The views of a scene show one set of named points, each view turned or mirrored, and shifted as a whole, with a little noise and some points left out.

Scene 1
View 1
Z102: [ -9  -6  20 -15  -5  15   5   3   4 -16   6   7 -18  -2  28   0  -8 -11
  25 -22 -16  18  12  12 -12  -3   2   6  13 -22  -2  -2   4  38 -10  -7
  10   0  -5  18 -24 -19  -2 -13  20   4  14  22   2  -9  10   9 -13  -4]
Z496: [  6  22   7   0   2  14 -13 -31   0  -1 -19  -8  17  28  18  13  10   4
  13  11  -8  -8  -6  -3  -6  16   7 -10 -47  43 -29 -12   6 -35 -29 -34
  13  27   5 -14   2  -2  43  -6 -11  12 -19  -8   1  11   3  -1   5   9]
Z665: [ -8   8   9 -14  -5  19   3  -8  15 -21   6  13 -21   8  15  19 -24  -8
  19 -27 -17  25   3  17  -5  -4  -7   2  -7 -16  -5  -2  24  39 -13 -25
   6   3  10   6 -18 -22  -4 -13   8   8   4  14   1  -9   2  24  -4  -2]
Z541: [ -3 -11   7 -18   4 -12   6   4  -4   1  -1   2 -11   0  27  -2   6 -13
  27  -9  -6  11   7   5 -27  10  10  -3  25  -8 -10   3 -15  24  -4  17
  11   6  -3  22 -34   7  11 -25  12  -2   7  11  -3  -2  10   7 -14  -3]
Z269: [  0   8  11  -6   0   8  -2 -13   3  -7  -6  -2   2  14  20   5   2  -6
  18  -4 -12   9   2   6 -10  11   2  -5 -16  15 -16  -5   7   5 -20 -18
  13  16  -1   0 -10 -11  21 -14   5   5  -6   7   3   4   7   8  -5   2]
Z16: [ -9   5  21  -5  -7  26  -4 -10   3 -19   0   4  -5  13  22   6  -3  -6
  16  -9 -11   6   7  12  -4  -3  -1   6 -18   7 -17  -7  16   3 -23 -33
  13   7   0  -2  -3 -27  17  -4  10   8  -2  16   7  -3   7   2  -7   7]
Z939: [ 11   9 -17 -19   3  -7  -8 -23  27  -4  13  12 -24   8   3  44 -37   0
  17 -31  -5  32 -24  10  -6  20 -20 -11 -24 -10  -7   0  12  45  -6  -7
   1  15  36  -2 -30  11   6 -33 -18  14  -2 -15 -11 -10  -8  45   0  -5]
Z596: [  5  11   3 -13   0  16  -6 -21  20 -15   6  10 -12  13  10  31 -23  -3
  19 -20  -7  23 -10  12   0  11 -10  -1 -32  -2 -13  -5  25  25 -17 -29
   7  13  21  -3  -7 -10   9 -16  -7  13  -2  -2   3  -4  -3  26  -1   2]
Z225: [  5  14   3  -7   2   5  -9 -25   8  -2  -9  -3   4  17  12  16   1  -2
  13  -3  -8   7  -9   3  -7  15   0  -8 -34  23 -21 -12   5  -3 -20 -23
  11  17  11  -7 -11  -2  30 -13  -9  10 -12  -5   0   7   5   7   2   6]
Z846: [ 13  23 -10  -8   0   4 -15 -35  24   2  -5   2   0  27  -1  42 -22   6
  12 -10  -3  18 -22   2   1  26 -14 -10 -50  29 -23  -7  15   3 -22 -29
   3  22  30 -17 -10   7  31 -19 -23  15 -18 -22  -8   6  -4  33   4   5]
Z363: [  4  11   3  -6   1  12  -6 -20  11  -8  -5   4  -3  15  12  16  -8  -1
  19  -9 -10   9  -5   5  -6  12  -5  -6 -27  14 -17  -7  10   6 -14 -22
  12  15  13  -3 -12  -3  22 -12  -5   9 -10  -1  -1   3   3  15   3   4]
Z911: [  4  12   4  -3   4   8  -7 -18   5  -4  -9  -2   4  20  20  12   6   0
  16  -1  -8   4   0   3  -8  15   0  -8 -30  26 -25  -9   4  -8 -23 -19
  11  20   6  -3 -10  -3  33 -13  -2   5 -10  -4   2   4   9   4  -1   7]
Z599: [  2  14   4  -9   1  16  -6 -17  15 -12   0   4  -8  19  13  27 -16  -2
  17 -17  -7  17  -9   9  -3   7  -9  -4 -34   7 -13  -6  16  12 -20 -26
   8  14  19  -6 -12  -9  19 -12  -7   9  -7   2   2  -2  -2  22   2   4]
Z692: [ -4   1  11  -9  -2   6   1  -8   7  -9  -1   4  -5   5  23   7   0  -8
  21 -10 -12  12  -1   7 -12   6   0  -4  -6   1 -13  -5   5  16 -16  -8
  12   8   1   8 -17  -9  13 -13   8   6   2  10   0   0   8  10  -9   2]
Z305: [  2   2  10  -7   3   3   0  -9  -3  -2 -10   0   4  11  26  -1  12  -7
  21   1 -10  -1   9   2 -17   8  12  -7  -6  14 -17  -6  -5  -4 -18  -8
  13  15  -4   6 -18  -4  27 -16   6   6  -2   5   3   5  10  -4  -5   2]
Z984: [-12  -2  29  -6  -5  29   6  -4   0 -24  -2   8  -7   7  27  -4   1  -8
  21 -11 -21  11  18   9  -4  -6   5   8  -6  -6 -10  -2  15  13 -23 -29
  13   5 -10   7  -6 -29   7  -3  17   4   3  25   9  -5  10  -3  -8   1]
Z880: [ 11  34  -1   4   1  18 -18 -44  13  -6 -11  -4  14  37   5  35  -6   4
  10  -1  -7   4 -16   0   7  23 -12 -10 -76  46 -31 -18  22 -30 -32 -47
  10  27  23 -26   8  -3  44  -5 -27  14 -27 -19   0  10  -5  15   9  14]
Z726: [ -5 -13  12 -16  -1   0   6   2   1  -8   8   9 -15  -3  30  -3  -3 -13
  26 -18 -12  16   9  11 -20   3   5   0  19 -14  -6   3  -3  33  -6   8
   7   1  -6  26 -29  -5   0 -19  16   3  11  18  -1  -7  10  10  -9  -1]
Z405: [  1   3   7 -12   5  -4   1  -6  -3   1  -8  -2   1   6  24   1   8  -8
  28  -1  -9   4   3   3 -19  13  11  -7  -1  11 -13  -3 -10   0 -11  -1
  14  14  -5  10 -23   1  23 -18   3   3  -1   7   0  -1  12   2  -7   4]
Z645: [-19  -9  42  -4  -8  29  11   6  -9 -25 -11   5   1   1  38 -29  21 -12
  23   1 -21  -2  31  11 -15 -14  18  10  12  -5 -13  -2   9  -3 -21 -24
  18   3 -32  16  -6 -35  10   4  33   1  10  38  15   0  17 -19 -15   3]
View 2
Z984: [ -1   4  -3  35   8  -8   1  -3 -28   2  11  -5   6  30 -13 -23  -7  17
  14  -6  21  -1  -1 -21 -14  10  -2  -4 -27   4  10  -4 -19  24  -1  27
  -8  -3 -20   9  -2 -10  -4  -8   6  -8   4   9  -5  16   7   4   9   4]
Z16: [  5  14  -7  30  18  -8  -3  -7 -18   5   5   0   4  34  -5 -23  -4   8
  12  -9  14 -13 -10 -24 -21  19   1  -3 -25   6   3   5 -18  15  -3  14
  -7  -7 -25   5  -3  -8  -6  -7  10   0  -4  12  -2  14  12  12   5   6]
Z726: [-21   5  -1   7   3 -14 -14 -14 -19 -17  13 -10   8  22  -1  -6   6  18
  18  -3  19  18 -12 -31 -14   2  -2  19 -22  -1   2 -10  -3  13  15  31
   1   8   8  13  -6  -2  -3 -16  -8  -1  17   3  -3   7  12   3   1 -28]
Z269: [  4  21  -5  16  11  -7 -11  -7 -14   0   7   4   6  26   2 -11   0   5
   8  -5  15 -16 -17 -22 -21  13   8   5 -24   6  -1  13 -14   1  -3   7
   1  -9 -13   3  -6  -2  -7  -6   2   4   1  13  -4   5  13  13   0  -2]
Z645: [  4  -7   8  45  -2  -1  18   9 -28   1  18  -2   6  29  -9 -28 -23  28
   3   0  37   4  20 -23   4  -6  14 -23 -40   2   7  -8 -12  31   1  35
  -1  -2 -18   9   0  -8   3  -9  -3  -5  14  -8 -18  15   8  -6  22   4]
Z541: [-17   7   3   2   2 -10 -10  -7 -20 -22  17  -9  12  19   8   3   9  16
  15   1  25  12 -17 -30 -13  -5  12  24 -26   1 -11   0   5   4  14  22
  10   8  14   5  -3   5   1 -24 -21   6  22   0  -6   1  15  -1   4 -33]
Z496: [ 32  38 -13  24  22   2 -16  -1  -3  13   3  17   2  25   9 -10   4 -12
  -4 -10  14 -55 -19  -9 -33  21  27 -12 -21   7 -14  41 -20 -19 -15 -26
   3 -22 -34 -16   3   0  -3   3   9  19  -7  14  -5   3  26  25  -7  22]
Z692: [ -6  17  -6  13  13 -11 -11  -8 -15  -5   9  -1   3  29  -3  -8   5   9
  14  -6  15  -3 -16 -25 -23  13   3  11 -21   5  -2   3  -8   7   3  17
   1   2  -7   4  -3  -3  -4 -11  -1   1   6   8  -4  10  14  12  -1  -7]
Z939: [-22  36 -21 -19  28 -21 -42 -28  -8 -12  -9  -6   1  24   2   5  31  -9
  29 -16 -11   0 -59 -29 -51  32 -19  47  -2  -3   0   3 -10  -9  10   5
 -11  -4   1   8 -18   0 -19  -7   8   1 -10  33  18   6   9  29 -21 -26]
Z599: [ -1  30 -16  10  20 -14 -21 -17 -11   3  -3   1  -3  30  -2 -10  12  -7
  17 -16   5 -16 -34 -22 -33  30  -6  13 -16   0   3  10 -17   0   0   2
  -8 -11 -21   5  -7  -4 -11  -1  11   5  -9  22   8  10  12  20 -11   0]
Z911: [ 14  31  -7  14  20  -2 -14  -6  -7   6   7   9   3  27   8  -8   2  -9
   3  -2  11 -28 -21 -19 -29  16  13   5 -20   6  -9  22 -15 -11  -3  -9
   2 -11 -18  -7   0   2  -7  -6   4  14  -2  11  -3   4  21  17  -9   6]
Z225: [ 11  34 -11  13  19  -3 -18  -5  -9   7   1   5   2  22  10  -8   9  -5
   3  -8  11 -26 -25 -19 -30  19  16   8 -21   7  -6  22 -16 -10  -3  -9
   2 -10 -16  -8  -2   0  -8  -2   5  10  -3  18   0   9  17  20  -7   7]
Z846: [ 12  45 -22  -3  33  -9 -33 -19   0   8  -9   9  -2  26  14  -4  20 -17
  10 -19  -4 -40 -49 -17 -51  39   2  19  -8   7  -6  29 -15 -22  -7 -23
  -8 -19 -23  -4  -8   0 -15   2  16  10 -17  30  10   8  17  30 -21   8]
Z305: [  9  17   1  16   8  -5  -6   2 -17  -5  10   0   7  22   6  -5   0   6
   3  -1  22 -14 -13 -20 -17   1  18   3 -24   7 -10  14  -8  -2   1   6
   9  -1  -7  -1   0   1  -4 -13 -10   6  13   3 -10   6  21   7   4  -3]
Z665: [-19  13 -11   7  16 -18 -18 -20 -21  -2  -6  -9  -1  30 -15 -17   5   9
  25 -16   3  10 -26 -31 -27  25 -21  15 -17  -3  14 -13 -13  20  11  29
 -19   0 -10  23 -11 -10 -13  -6  11  -6  -6  19  13  19   4  15  -1 -11]
Z405: [ 11  23  -6  11  10  -1 -10   0 -10  -2  12   6  10  21  11  -3   4   2
   0   4  22 -23 -11 -20 -18   0  29   9 -24   9 -15  22  -7 -14   0  -2
  11  -4  -8 -12   3   4  -2 -10 -12  10  12   0 -11   0  23   8   0  -2]
Z880: [ 31  49 -23  18  37  -4 -24  -6   2  23 -10  19  -6  31   9  -9  12 -24
   1 -20  -4 -61 -36  -9 -48  41  14  -2 -12   8  -9  40 -31 -21 -20 -37
  -5 -33 -44 -15  -3  -1 -15   8  25  13 -19  31   6   9  23  33 -18  29]
View 3
Z305: [ -3   6  -6   5 -19  -1   1   0 -16  -6   0 -17  -5   4  14  25 -13  -8
  25   0   5  -6   4  -7   5  -9   6   4 -15   4   5   0  -8   8  23   8
 -10   0 -10   4  -5 -11   7  -7  17   0  11 -26   2   7  19  -9  -5  -9]
Z692: [-17  12   9  21 -33   1  19 -11 -18  -7 -21 -14   3   7   4  -9 -10  -8
  22  -2   4   4  17 -15  -2  -6   3  12  -9  13  15 -10 -18   4  17  16
  -4   7  -3   2 -14 -12   6  13   6   4   6 -25  -5   8  16  -7   5 -11]
Z846: [-39 -22 -26 -14 -52  -4   4  28 -25  -9 -24  -4  -7 -31  29   9   5 -10
 -18   0  12  -9   3   6   6 -16  44  24  -3 -24  -4 -18  -9  18  44  18
  -7 -12 -17  28   6  -1   5  -1 -21   7   6  19  13  -8  10 -14 -13 -24]
Z496: [ -3 -19 -33 -26 -30  -6 -10  23  -7 -13   1 -10  -7 -31  27  46   6 -14
  -6   6   8 -12  -3   2  13 -14  27  20 -17 -17 -15   8  -5  26  42  10
  -7 -14 -15  32  -9 -14  18 -19   7   7  22   0  15  -6  21  -2  -4 -12]
Z939: [-72 -15   4  16 -61  -4  24  17 -46   5 -53   6  -2  -9  16 -43   2   0
  -8 -13   8   0  21   2  -6 -11  42  14  12 -18  19 -48 -12   4  37  28
 -11  -3 -16  -1  25   8 -14  26 -34   1 -21  22   2  -5   7 -30 -19 -42]
Z984: [ -1   8  13  12 -35  -2  13 -12  -7 -15  -7 -13   6   8   0  -1  -6 -12
  21   1   4  11  21 -19  -1  -7  -4  24 -19  24  11   4 -18   6  18  16
   4  10   3   9 -34 -22  17   9   9   9  16 -33  -7   8  13   3  18  -6]
Z16: [ -7   0   0   3 -39  -4   7  -5  -5 -18 -11 -11   1  -6   7   5  -4 -16
  10   3   5   6  11 -12   1  -7   6  24 -15   9   5  -1 -18  11  20  12
   5   5   0  15 -31 -20  16   6   4   8  19 -19  -3   5  16   3   9 -13]
Z880: [-21 -35 -42 -35 -50  -3  -8  31  -8 -19  -8  -5  -4 -51  31  32  13 -17
 -30  14  13 -13   0   8  14 -17  39  38 -11 -28 -17  -1  -8  32  50  14
  -4 -15 -16  47 -13 -11  18 -11 -17  12  17  18  19 -12  13  -8  -3 -18]
Z596: [-33  -8   0   3 -55  -5  17   4 -23 -10 -30  -4   1 -16  12 -19   1 -11
  -1  -4   5   6  17  -6   0  -6  25  26  -4  -6   7 -21 -22   9  32  21
  -1   5  -2  14 -13  -9   9  11 -17   6   0  -1   4  -2  10 -10   4 -22]
Z102: [-12  15  20  32 -31   1  18 -16 -17  -3 -25 -15   2  22   2 -16 -12  -4
  31  -5   1   7  20 -17 -11  -3  -2  10 -11  21  22 -12 -21  -5  12  16
  -2  14  -3  -6 -17 -11   8  18  13  -1   2 -33  -8  14  16  -7   2 -12]
Z405: [ -9   8  -6  13 -17  -1   2   2 -18   0  -8 -13  -9   7  14  22 -16  -5
  30  -2   5  -6   8  -7  -1  -6   7   0  -9   3   5  -3 -10   9  20  13
 -14  -3 -15  -1   3 -10   3  -7  12  -4   5 -25  -2   7  16 -13 -11 -13]
Z665: [-28   6  14  24 -49  -3  24  -7 -21  -5 -32  -9   7   2   2 -28  -2 -12
  13  -6   3  13  23 -15  -7  -4  10  22  -5  11  17 -21 -26   1  27  23
   1  12  -1   8 -20 -10   7  25  -8   9   2 -11  -7   7  14  -3   8 -19]
Z363: [-21  -6 -14   0 -37  -1   7   9 -20  -9 -18  -7  -2 -13  16   9   0 -10
   1   0   5  -2   7  -3   2 -12  20  17  -9  -4   2  -9 -15  12  34  18
  -7  -1 -12  21  -7 -11   7   3  -2   2   8  -5   4  -1  12  -9   0 -17]
Z225: [-16  -8 -18  -7 -33  -2   2  16 -18  -7 -11  -9  -8 -18  21  21  -2  -9
   6   2   7 -10   6   0   8  -8  24  17  -8 -13  -3  -2 -10  17  35  12
 -10  -4 -17  19  -3  -8  10  -7   0   7  10  -4   7   0  18 -13  -9 -18]
Z726: [-13  20  14  32 -20  -1  17 -12 -23   3 -22 -14   3  22   2 -12 -17   1
  37 -11   2   3  18 -14 -10   0  -5  -6  -8  17  17 -17 -15  -3   9  12
 -11  11  -6 -15   1  -9  -3  13  15  -1  -2 -32 -12  16  18 -15  -3 -14]
Z269: [ -9   0  -7   5 -28  -4   6   5 -16  -9 -11 -13  -3  -5  14  16  -4 -10
  12   0   7  -5  10  -7   3 -10  12  10 -10   3   0   0 -11  10  29  12
  -7  -4 -12  13 -11 -12  10  -3   7   6   9 -18   3   5  18  -9  -1 -13]
View 4
Z984: [ -8   0 -12  37  11  24   9   5 -38  -2   6 -22  -3  21   6   7  10   9
  -5  19 -26   6 -17 -17   1 -10 -13  10  11 -14 -12  13  -9 -11  -5   1
  -2   2  -4  -4  -8  -2 -15   0  -5  21  -6  10   8   6 -24   4 -12 -16]
Z665: [  8   1 -21  51   6  13  10  13 -35 -26  23 -11   6  24   8 -18  -4  12
  -8  19 -23  -9 -25  -7  23   9   2   9  10  -8 -16   8   7  -3 -11  11
  -8   8  -9  -1  14  -6 -18   1   1   5   4  27   6   2 -33  -7 -12   7]
Z225: [  0  -3 -35  33 -10  28  31  12   5 -14   1 -11 -10   5 -20  -3 -20  -3
 -13  26  -1 -19  -4   6  -6  -7  -1  -1   0 -30 -16 -12 -12 -11   5 -12
 -20  -1   2  16  -3 -16 -11  -2  15 -16   6  11  18  12 -16  17  11   8]
Z599: [ 10  -3 -32  47  -4  20  26  18  -7 -19  14  -9  -3  13  -5 -15 -16   0
 -12  29  -9 -19 -13   1  15   4   6   6   5 -26 -18  -4   1  -7  -3   0
 -19  -1  -2  10   6 -14 -15   0  10 -17   7  20  10   8 -25  10   1   9]
Z911: [  3   1 -29  27 -11  30  31   8   3  -9  -4 -11 -11   4 -19   0 -13  -1
  -8  21  -1 -14   3   4 -10 -12  -3  -1   4 -31 -13  -9 -17  -7   3 -13
 -11  -3   1  16  -4 -15  -8  -3   4 -13   4   9  18  12 -15  12  12   5]
Z496: [ -3  -4 -36  21 -20  35  37  14  14   2  -9 -26 -21  -1 -26   9 -15  -8
  -9  24   6 -20   9  -1 -15 -26  -6   1  -1 -48 -14 -17 -26 -10  18 -24
 -21 -10   0  24 -16 -23  -8  -3  25 -24  -5   1  20  13 -10  37  10   3]
Z363: [  5  -2 -31  38  -7  22  23  15  -3 -15   7 -13  -7   8 -14  -7 -15  -2
 -10  26  -5 -19  -9   5   6   0   2   2   3 -26 -15 -11  -7 -11  -2  -6
 -15  -2   1  13   4 -15 -11  -4   8 -14   2  16  13   8 -18  14   5   4]
Z405: [ -2   2 -24  18  -6  35  25  -5 -15 -18 -13   0  -3   9 -20   0  -9   2
  -7  13 -11  -7  -3   9 -16  -5 -14  -3   7 -12  -9   1 -11  -8 -12  -4
  -3   2   8   3   1 -11  -4  -4 -12  13   9  11  18  14  -8 -13  12   3]
Z596: [ 10  -4 -31  51   2  13  22  20 -12 -27  18 -13   0  14  -4 -17 -17   1
 -12  30 -10 -18 -19  -1  26   7   5   4   6 -20 -18  -4   2  -8  -1   1
 -22   4  -3   9  13 -14 -14   3  11 -18   7  25  12   6 -30   9  -4  12]
Z645: [-14   3   0  18  15  36   8 -10 -46   8  -5 -21  -4  20   4  20  19   9
   3   9 -30  16 -11 -22 -21 -22 -24  12  13  -6  -3  23 -19 -11  -9  -5
  13   4  -4 -13 -18  -2 -14  -4 -18  46 -13   1   9   5 -12   0 -10 -28]
Z269: [ -6   3 -23  18  -6  36  25   1 -11  -6 -12 -10  -9   9 -18   6 -10   5
  -6  15  -5  -8   2   4 -18 -15 -13   0  11 -24  -9  -3 -13  -9   0 -12
  -7   0   4   7  -8 -13 -11  -1  -4   9   1   5  18  12 -10   4   9  -2]
Z541: [  3  12 -19  15   0  38  17 -12 -22 -26 -13  14   4  21 -19  -9 -11   6
  -3   6 -17   3  -5  12  -9   6 -13  -7  12   5  -7   6   0  -8 -23   7
   5   8  10  -4  13  -4   2   0 -29  22  19  16  16  15  -9 -35  18   7]
Z102: [  1   3 -12  34  14  22   6   0 -38 -20   7  -4   8  26   4 -10   1  12
  -4  15 -24   1 -22  -5   7   6 -10   9  13   2  -4  17   4  -6 -20   9
   0   7   1  -9  13  -1 -11   2 -16  28   9  21  10   2 -21 -23  -5  -3]
Z692: [ -1   1 -22  30   2  27  20   0 -21 -17   0  -3  -1  17  -6  -9  -6   7
  -9  18 -16  -5 -10   2   0   0  -6   7  10 -12 -10   5  -4  -6  -7   1
  -5   5   2   3   5  -7  -8  -2  -6   8   5  13  13   7 -18  -9   5   1]
Z846: [ 16  -7 -48  45 -16  18  37  25  18 -22  12 -11  -8   2 -19 -17 -33  -8
 -19  35   7 -36  -5  13  15   1  11  -1  -4 -38 -22 -21  -5  -8   9  -7
 -29  -9  -3  26   8 -21 -12   0  27 -42   8  15  14  13 -25  22  11  25]
Z16: [ -1  -3 -19  38   5  24  19  12 -23  -6   7 -22  -8  18   2   1  -1   5
  -6  21 -14  -7 -11 -13  -1 -11  -7  10   6 -20 -13   5 -11  -8  -3  -4
  -8   4  -6   7  -6 -12 -15   0   3   6  -8  12  12   6 -25  13  -7 -10]

Which points are out of place in each view (at most two, in the order of its rows)? Write - if all are in place.
view 1: -
view 2: Z405
view 3: Z692, Z939
view 4: Z269
